Points, in no order, along strands that fork, close into loops and pass close to each other.
(in the rows, 128 means zero)
Two points are linked if the straight distance between their rows is under 102.
j_480: [126 118 122 122 159  70  42 132 109  86 115  75  90 155  90 149 165 126
 143  82 125  83 104 100 145 148 137 138  84 131]
j_248: [130 105 144 123 138 135 148 126 146 135 125 158 147 129 150  77 122 164
 117 161 142 139  88 117 136 145  86 134 132 102]
j_165: [129 147 110 109 132 113 183 184 132 152 112 184 208 136 208  90 185 205
 162 173 174 145  79 173 166 140 103 104 145  79]
j_488: [140 138 129  79  88 134 153 114 144 142 144 158 134 113  93 128  91 119
  93 134 119 170 114  69 128 118 134 136 128 152]
j_995: [134  93 130 165 147 166 161 185 152 147 147 111 155 130 159 112 205 193
 163 111 114 185  74  93 146  70 144  85 165 135]
j_521: [119 108 112 117 136  96  75 136 114  97 122 102 101 145  86 145 166 118
 144 101 110 115 108  64 148 120 128 146 105 137]
j_377: [103 113 138 130 148 180 143  93 146 140 131 129 126  84 161 145 146 111
 124 135 132 123 183 142  79 147  86 139 131 125]
j_191: [147 147 114  98  79 107 171 160 150 131 121 180 149 144 118 116  96 151
 107 158 131 183  66  76 166  91 133 122 164 128]
j_719: [125 113 119 147 145 140 124 145 113 145 135 109 137 141 119 126 136 162
 119 115 107 144 113  91 145  84 127 122 147 135]
j_401: [130 135 154 149 103 120 161 119 146 111 104 178 100 145 129  58  55 107
 115 157 135 106  99 189 116 174 123 134 130  95]
j_384: [121 154 143 169 169 102 186 164 116 146 109 135 175 155 197  95 124 181
 182 133 126 138  96 168 180 107 114 113 154  74]
j_102: [132 114 136 108 107 145 154 112 152 131 127 167 130 115 126  85 102 139
  98 163 140 142  97 118 112 149 101 139 131 124]
j_551: [147 156 127 117 156 110  54 118 105 115 122  91  90 170  78 159  96 116
 108  82 139  89 153 151 107 161 162 123 122 127]
j_874: [146 146  92 110  87 132 174 190 139 158 113 175 180 118 191 124 176 205
 115 192 168 172  83 167 153  92 124  90 190 124]
j_243: [135 158 100 146  94 147 166 161 127 152 129 144 127 150 134 165 107 161
 124 155 112 163 119 124 150  46 138 103 201 152]
j_731: [108  94 143 128 111 150 139  86 147 108 124 147 100  67 134 111 168  73
 128 133 139 127 158 123  72 171  89 152  95 155]
j_793: [123 107 114 125 127 154 109 129  95 134 129 115 160  69 139 152 225 123
 140 114 136 162 162  77 114  87 120 127 142 167]
j_11: [121  96 158 142 187 120 116 125 145 133 143 105 151 117 169  88 179 151
 165 111 117 134 121  82 138 144  78 138  87 114]
j_544: [114  93 143 138 172 126 106 107 126 126 133  97 130 102 150 113 179 114
 153 108 129 117 154  99 130 148  81 150  84 125]
j_199: [128  87 113 160 121 168 146 188 146 133 140 109 132 133 121 130 200 165
 149 109 108 188  74  63 143  59 158  89 163 149]
j_463: [130 114 110 122 119 169 119 143 119 148 136 120 152  75 139 157 211 148
 124 128 124 184 140  71 114  66 140 106 166 179]
j_418: [108 111 142 112 111 180 156  82 155 128 129 157 126  61 140 121 149 100
 105 142 136 139 162 137  57 155 100 139 126 157]
j_403: [135 161 105 121  98 157 142 135 122 157 154 128 135 134 111 180  92 140
 105 144 108 159 146 106 132  60 155 112 176 163]
j_998: [107 119 120 123 133 171 129 101 130 136 131 128 119 104 129 166 142 112
 131 136 119 125 183 117  95 116  99 138 143 138]
j_451: [152 146 135 117 144 104  52 109 130  95 122  97  62 163  83 147  98  84
 117  89 144  77 163 173  85 196 165 122 100 130]
j_926: [116 125 116 103 109 122 101  90 117  95 131 117  94 113  87 171 120  50
 138 113 125  91 188 153  89 153 145 157  97 142]
j_880: [143 114 120 153 130 159 169 182 148 157 140 132 158 120 175 120 184 209
 138 143 125 184  82 121 142  65 132  82 187 139]
j_20: [134 166 116  94  95 142 133 113 125 149 152 136 123 146  84 179  68 110
 104 117 105 139 157 110 130  96 166 124 151 151]
j_216: [138 135 120 157 126 127 142 157 102 159 129 114 160 145 125 113  98 172
  90 131 120 154  92 119 161  80 154 110 163 139]
j_493: [117 128 113 145 169 141  99 133 122 123 130  91  92 164 131 175 128 124
 160 106  98  88 182 147 120 111 113 135 147  84]
j_855: [120 100 105 125 127 125  96 132  74 107 128 103 154  86 120 151 218 106
 149 107 134 136 160  81 125  95 119 139 115 153]
j_981: [120 141 106 159 150 141 123 150 118 132 120 115  94 184 125 166 120 144
 159 110  91 107 147 135 137  82 122 120 178  97]
j_12: [133 143 107  97  91 164 132 128 126 155 150 132 152  72 126 173 166 136
 101 145 123 190 149  66 115  70 151 111 160 192]
j_258: [130 121 175 156 153  94 144 136 142 116 119 154 158 150 173  41  95 149
 138 155 153  97  66 160 171 194 101 139  88  74]
j_516: [131  92 154 127 125 114 107 110 161 112 130 148 115 130 112  70 113 119
 110 144 132 129  77  76 140 171 101 151  88 136]
j_627: [137 143 154  91  82 122 146  97 145 129 152 155 108 118  77 102  59  89
  81 105 119 142 110 110 110 159 162 142  88 157]
j_889: [138 110 119 134 117  78  77 101 125  67 123  91  64 103 102 156 145  32
 148 112 145  60 178 195  89 193 153 143  61 136]
j_728: [116 108 109 119 111 126 101 106  71 101 131 106 155  79 111 161 186  80
 135 117 152 113 185 112 115 116 120 154 109 158]
j_718: [128 127 103 136 124 121 110 172 102 118 137  92 112 160  75 156 145 148
 117  82  95 140  83  70 150  78 180 116 138 147]
j_958: [134 119 179 158 179 105 141 121 144 131 137 122 143 141 169  59  98 152
 140 128 136 102 101 149 155 181  94 140  91  87]
j_609: [110 158 103 150 104 110 179 168  94 160  70 150 181 131 188 123 122 175
 145 185 147 162  97 206 191  84 149  94 170 106]
j_932: [127 135 132 177 162 131 165 161 118 149 122 120 148 160 168 119 126 179
 157 119 111 137 108 144 163  84 112 109 170  98]
j_930: [113 146 107 115 126 158  97 107 110 135 141 104 133 139  98 207 108  98
 126 133 107 101 203 147 101  93 166 127 152 139]
j_992: [154 158 100 100  55 110 188 178 147 139 115 181 163 128 143 129 109 170
 102 185 145 199  72 106 167  72 146 100 177 139]
j_545: [124 146 146 142 109 111 158 123 118 129  76 172 130 148 142  69  56 119
 119 160 151 112 105 202 151 162 137 128 148  80]
j_508: [166 200 128  86 116  97  81 131 107 122 132 125  98 186  61 172  72 118
 100  69 135 121 120 122 123 141 190 111 134 135]
j_406: [106 108 151 156 164 166 117  91 137 141 144  91 131 106 144 128  95  84
 112 112 126  89 201 184  78 165 130 138  99 117]
j_645: [124  97 137 154 163  93  86 108 138  92 125  80  78 119 143 133 172  77
 172 113 128  71 162 132 138 183  85 153  58 107]
j_583: [115 151  97 141 109 109 191 193 110 156  81 155 194 133 205 116 170 195
 163 180 154 169  77 197 191  90 139  85 155 106]
j_674: [131 122 133 124 132  92  78 109 151  93 119 117  61 160  89 133 125  92
 140 116 119  86 113  96 138 172 112 152  89 128]
j_507: [131  82 173 143 153 106 101 123 167 114 137 142 142 137 149  52 124 144
 128 151 137 121  60  89 157 186  87 141  78 111]
j_824: [127 111 134 129 155 156 148 122 138 155 132 135 152 111 164 112 145 177
 121 144 129 147 125 119 123 116  90 125 150 118]
j_554: [134 149 122 144 114 127 152 138  99 159 113 135 170 139 135 108  74 163
  88 155 138 146 105 153 161  97 143 113 168 122]
j_919: [127 130 114  91 100 153 133 115 127 146 140 142 142  87 112 150 144 124
 101 137 124 175 143  67 115 101 130 131 140 170]
j_395: [127 153 121 158 123 129 170 145  98 165 104 139 177 133 171 115  88 172
 117 169 142 142 120 188 164  92 133 106 178 107]
j_148: [117 119 165 149 189 163 148 100 143 154 156  92 157  98 176 110  97 113
 127 112 128 106 195 180  87 165 109 137  95 104]
j_468: [115 105 141 143 160 137 114 107 134 132 129 109 104 129 132 119 129 121
 135 120 120 107 149 120 124 150  87 146 106 109]
j_251: [115 113 138 135 130 145 109  90 131 120 135 111  98 114 102 130  98  70
 112 113 123  94 177 156  81 162 137 144 100 139]
j_247: [116  95 131 129 105 122 123  91 148  89 119 141  82  90 116 120 172  55
 150 132 139 115 151 105  99 173  86 161  77 151]
j_966: [148 154  93 127  63 126 176 190 125 150 111 160 177 119 167 127 132 191
 103 194 153 191  82 148 164  66 145  88 186 147]
j_606: [126 116 105 108 112  90  83 105  64  81 128  90 136  93  92 172 165  73
 138 112 146  92 174 133 121 128 144 164  96 147]
j_467: [130 118 113 106 110  79  82  99 107  70 123 102  83 107  87 164 150  54
 150 114 141  77 167 147 113 167 138 160  80 136]
j_490: [120  93 137 153 134 116 104  96 152  95 125 114  66 106 128 118 157  65
 152 129 130  86 152 127 113 185  89 155  62 130]
j_769: [115 132 115  95 103 158 140  91 137 124 134 145 108 105 101 168 128  85
 130 133 119 132 176 108  94 122 116 148 130 156]
j_304: [148 137 112 111 127 133 173 181 148 163 125 171 189 123 202 108 191 217
 134 171 161 161  84 160 145 112 108  93 179 104]
j_81: [120 102 127 140 154 147 127 141 138 139 129 127 132 132 145 122 172 164
 144 124 114 148 114  82 134  99  92 124 146 123]
j_658: [111 159 123 136 107 109 167 134  96 147  60 167 158 139 159  91  74 132
 132 177 155 133 111 214 170 143 146 115 156  80]
j_709: [129 121 154 135  96 133 158 105 167 107 130 174  80 128 109  71  71 100
 112 143 113 115 107 156  87 171 120 142 101 130]
j_860: [131 147 106 140 145 122  90 154  90 128 131  86 111 174  83 169 122 153
 118  80 104 108 119 120 137  88 178 111 153 135]
j_411: [121 101  96 145 116 144 125 182 114 113 139  93 118 144  86 152 185 145
 139  97  94 163  85  61 150  61 179 109 144 152]
j_663: [129 123 121 104 124 106  97 115 131 109 127 126  89 149  80 141 123 104
 132 111 114 113 119  76 138 137 120 154 104 138]
j_872: [129  91 170 147 181 103 108 133 150 132 146 119 171 136 162  61 145 166
 147 120 126 133  81  83 159 154  92 137  89 110]
j_755: [133 131 132 158 159 146 183 166 133 161 142 128 168 134 192 118 159 205
 155 137 121 159 107 147 146  83 109  98 170 114]
j_569: [124 147 119  61  81 139 140  91 120 119 150 147 119 102  84 190 118  68
 134 104 115 137 176 103 112 121 149 146 105 163]
j_195: [128 120 158 158 185 121 128 121 133 143 138 106 129 148 155  94 111 150
 139 110 121 106 131 134 147 148  94 137 112  92]
j_122: [138 119 150  98 100 109 127 109 155 115 139 155 111 122  87  89  89  99
  92 125 127 146  82  70 131 165 133 156  83 150]
j_844: [125 111 151 131 137 117 152 140 145 123 117 173 160 139 172  58 120 165
 132 172 157 122  66 138 156 169  87 133 114  81]
j_255: [148 124 133 139 137  89  57 104 141  84 120  92  49 133  93 134 126  58
 128 100 140  64 152 180  88 213 159 125  61 139]
j_76: [118 136 162 134 196 168 178 106 163 155 165 110 166  80 205 111 127 141
 139 121 129 124 182 174  77 169  88 138 102  98]
j_538: [149 146 135  81  79 114 168 127 153 130 139 180 131 136 101 107  70 124
  93 140 130 167  81  78 149 127 135 136 128 132]
j_710: [109 125 104 130 148 143  88 127  87 126 137  79 138 127 109 197 145 118
 138 112 103  99 189 141 113  91 156 130 137 133]
j_121: [117 119 102 112 140 102  70 117  74  98 123  77 121 117  95 179 161 104
 142 100 120  89 166 134 122 120 148 150 110 133]
j_485: [140 129 126 118 148  72  45 117 136  81 115  92  56 162  88 152 141 105
 149 101 130  68 118 121 134 179 129 138  82 122]
j_984: [151 162 157 124 108 122 113 105 144 117 132 150  75 166  78 103  45  82
 102  93 126 104 140 167  91 179 172 127 124 136]
j_340: [128 132 151 145 123 141 109  98 144 124 135 125  92 142  98 107  61  73
  97 107 119  93 165 182  71 174 160 129 114 136]
j_767: [120 171 115  97  98 163 115  95 122 145 158 119 144 134  86 208  80  93
 106 129 107 118 192 131 107  94 185 121 149 161]
j_531: [114 143 134 141 149 100 178 161 123 137  95 167 187 146 199  82 139 179
 172 166 153 134  78 168 181 135  98 116 137  66]
j_980: [159 179 138  95 112 110 102 113 131 120 133 141  77 182  69 147  56  95
 109  84 133 110 137 138 118 161 171 128 130 130]
j_635: [130 155 107 156 122 135 152 150 121 141 113 141 109 180 125 158  95 145
 144 134 108 132 132 133 152  69 125 116 202 116]
j_806: [126 121 144 111  95 146 160  95 151 127 140 162 114 109  99  88  71 104
  92 140 122 134 116 138  90 156 129 140 112 146]
j_100: [144 165 116 109 141 105  64 134  92 119 129  93 103 171  67 174 102 132
 103  79 125 102 126 126 119 126 181 119 130 140]
j_205: [114 124 150 131 176 177 152 102 143 167 153 115 170  75 190 138 156 152
 126 131 132 134 185 149  89 141  95 129 132 124]

A fork is a point with three links, a tip a point with one. Leave the first point through the second and follow the links. Name the first fork or tip that comes.
j_191 / j_992 | j_100
j_958 / j_195 | j_806
j_755 / j_932 | j_606
j_121 / j_710 | j_493
j_583 / j_609 | j_248
j_824 / j_81 | j_583

How many points has the smallest loop of links through each point below? Write none if it is on no loop.
j_451 | 12
j_258 | 15
j_674 | 5
j_247 | none

A piece is two or more points that can be reached from each other along the links. Count, over all rows, the pieces, the separate loops (a circle has one, a figure eight two, a Y none), the forks (points with three links) and the tips (points with one).
pieces | 3
loops | 4
forks | 7
tips | 5

Name the points in between on the shortest way along the links from the first point to the second, in order.
j_255 / j_538 | j_889 > j_467 > j_606 > j_728 > j_855 > j_793 > j_463 > j_12 > j_919 > j_488
j_76 / j_860 | j_148 > j_406 > j_251 > j_340 > j_984 > j_980 > j_508 > j_100
j_635 / j_769 | j_243 > j_403 > j_20 > j_767 > j_930 > j_710 > j_121 > j_606 > j_467 > j_926 > j_251 > j_406 > j_148 > j_76 > j_205 > j_377 > j_998
j_995 / j_467 | j_199 > j_411 > j_718 > j_860 > j_100 > j_551 > j_451 > j_255 > j_889
